Each row is a point on a landscape with many valleys, with its height.
From any point a ball rolls to the lowest of the 5 points nearest to it. It stops when none of these is lower. Distance is the straight distance between rows; heights are no part of it.
k_480 height 150: [152 172 152 140 121 157 163 105]
k_971 height 416: [135 144 126 118 106 136 112  44]
k_193 height 403: [113  97 112 101 163 100 104 138]
k_748 height 446: [116 139 139 176  93 114 204 178]
k_59 height 615: [131 141 127 162 106 113 174 212]
k_542 height 282: [166 174 145 132 110 146 161  62]
k_371 height 214: [150 160 140 130 110 157 131  86]
k_421 height 287: [106 103 103 127 107 118 110 195]
k_765 height 501: [102 118 129 112 162 120 100 114]
k_334 height 348: [ 97 104 106 118 120 101 103 202]
k_296 height 401: [107 136 154 184  98 122 210 152]
k_292 height 409: [110 106 117 155 121 131 104 235]
k_934 height 494: [155 114 108  78 169 122  47 106]
k_873 height 560: [127 153 117  96 147 108  92  79]
k_816 height 478: [139  90 106  90 185 110  75 135]
k_314 height 471: [147 120 114  86 181 119  67 120]
k_419 height 239: [151 158 133 128 100 147 133  64]
k_623 height 610: [143 124 128 147 105 119 167 187]
k_637 height 601: [142 131 119 155 101 124 157 210]
k_327 height 624: [134 141 111  86 136  97  98  45]
k_209 height 457: [133 130 121  89 173 112  83 115]
k_400 height 350: [145 134 133 121 111 140 123  21]
k_351 height 374: [109 134 152 167 117 127 205 142]
k_553 height 673: [ 95 105 109 136 118 114  98 227]
k_931 height 327: [121 161 167 160 131 141 195 118]
k_612 height 292: [119  93 121 135 118 133 133 147]
k_88 height 397: [129 128 147 162 115 120 195 149]
k_676 height 194: [133 153 136 121 112 150 115  88]
k_356 height 428: [117 101 113 101 170 108  93 128]
k_988 height 488: [154 127 104  84 171 119  64 105]
k_178 height 489: [147 143 113  84 156 104  80  93]
k_750 height 216: [140 134 150 144 135 158 150 120]
k_696 height 596: [109 139 128 105 154 124  93 103]
k_16 height 349: [115 148 163 160 130 134 196 126]
k_559 height 232: [130 107 112 140  93 133 131 180]
k_681 height 424: [135 121 138 160 115 118 191 160]
k_857 height 380: [101 138 169 182 106 138 210 132]
k_764 height 499: [138 107 131 150 120 140 169 157]
k_432 height 351: [111  88 105  95 143  90 108 163]
k_197 height 229: [143 151 147 139 123 158 142 105]
k_372 height 368: [110  98 127 133 127 139 119 134]
k_190 height 279: [101  96 106 119 110 113 118 171]
k_630 height 92: [120 150 131 123 124 151 103  91]
k_769 height 317: [110 108 111 142 104 122 111 215]
k_139 height 165: [129 159 159 152 139 143 180 118]
k_876 height 331: [138 142 150 149 137 145 177 131]
k_431 height 359: [155 139 148 130 110 144 135   7]
k_702 height 536: [118 159 119 110 122 129 102  75]
k_995 height 259: [165 154 135 129 100 145 155  52]
k_688 height 528: [165 136 104  76 155 110  59  84]
k_667 height 255: [114  96 103 135 104 125 121 177]
k_275 height 246: [113 117 140 128 136 151 109 116]
k_794 height 312: [101  89 101 116 129 103 112 167]
k_177 height 483: [142 107 112  85 180 118  63 127]
k_427 height 565: [100  96 122 120 144 116 109 129]
k_970 height 335: [128 153 131 119 108 136 109  63]
k_518 height 164: [126 119 138 142 133 150 135 128]
k_896 height 173: [132 145 141 133 127 159 111  95]
k_281 height 507: [138 123 123 155 111 128 137 228]

Where does a ball stop that starts at each point below?
k_764: k_518
k_334: k_559
k_934: k_559
k_193: k_559
k_681: k_480
k_857: k_480
k_296: k_480
k_88: k_480

For each start below, name every point that the ball comes to, in order.
k_748: k_351 > k_16 > k_139 > k_480
k_177: k_209 > k_356 > k_193 > k_432 > k_190 > k_667 > k_559
k_400: k_419 > k_676 > k_630
k_59: k_681 > k_351 > k_16 > k_139 > k_480
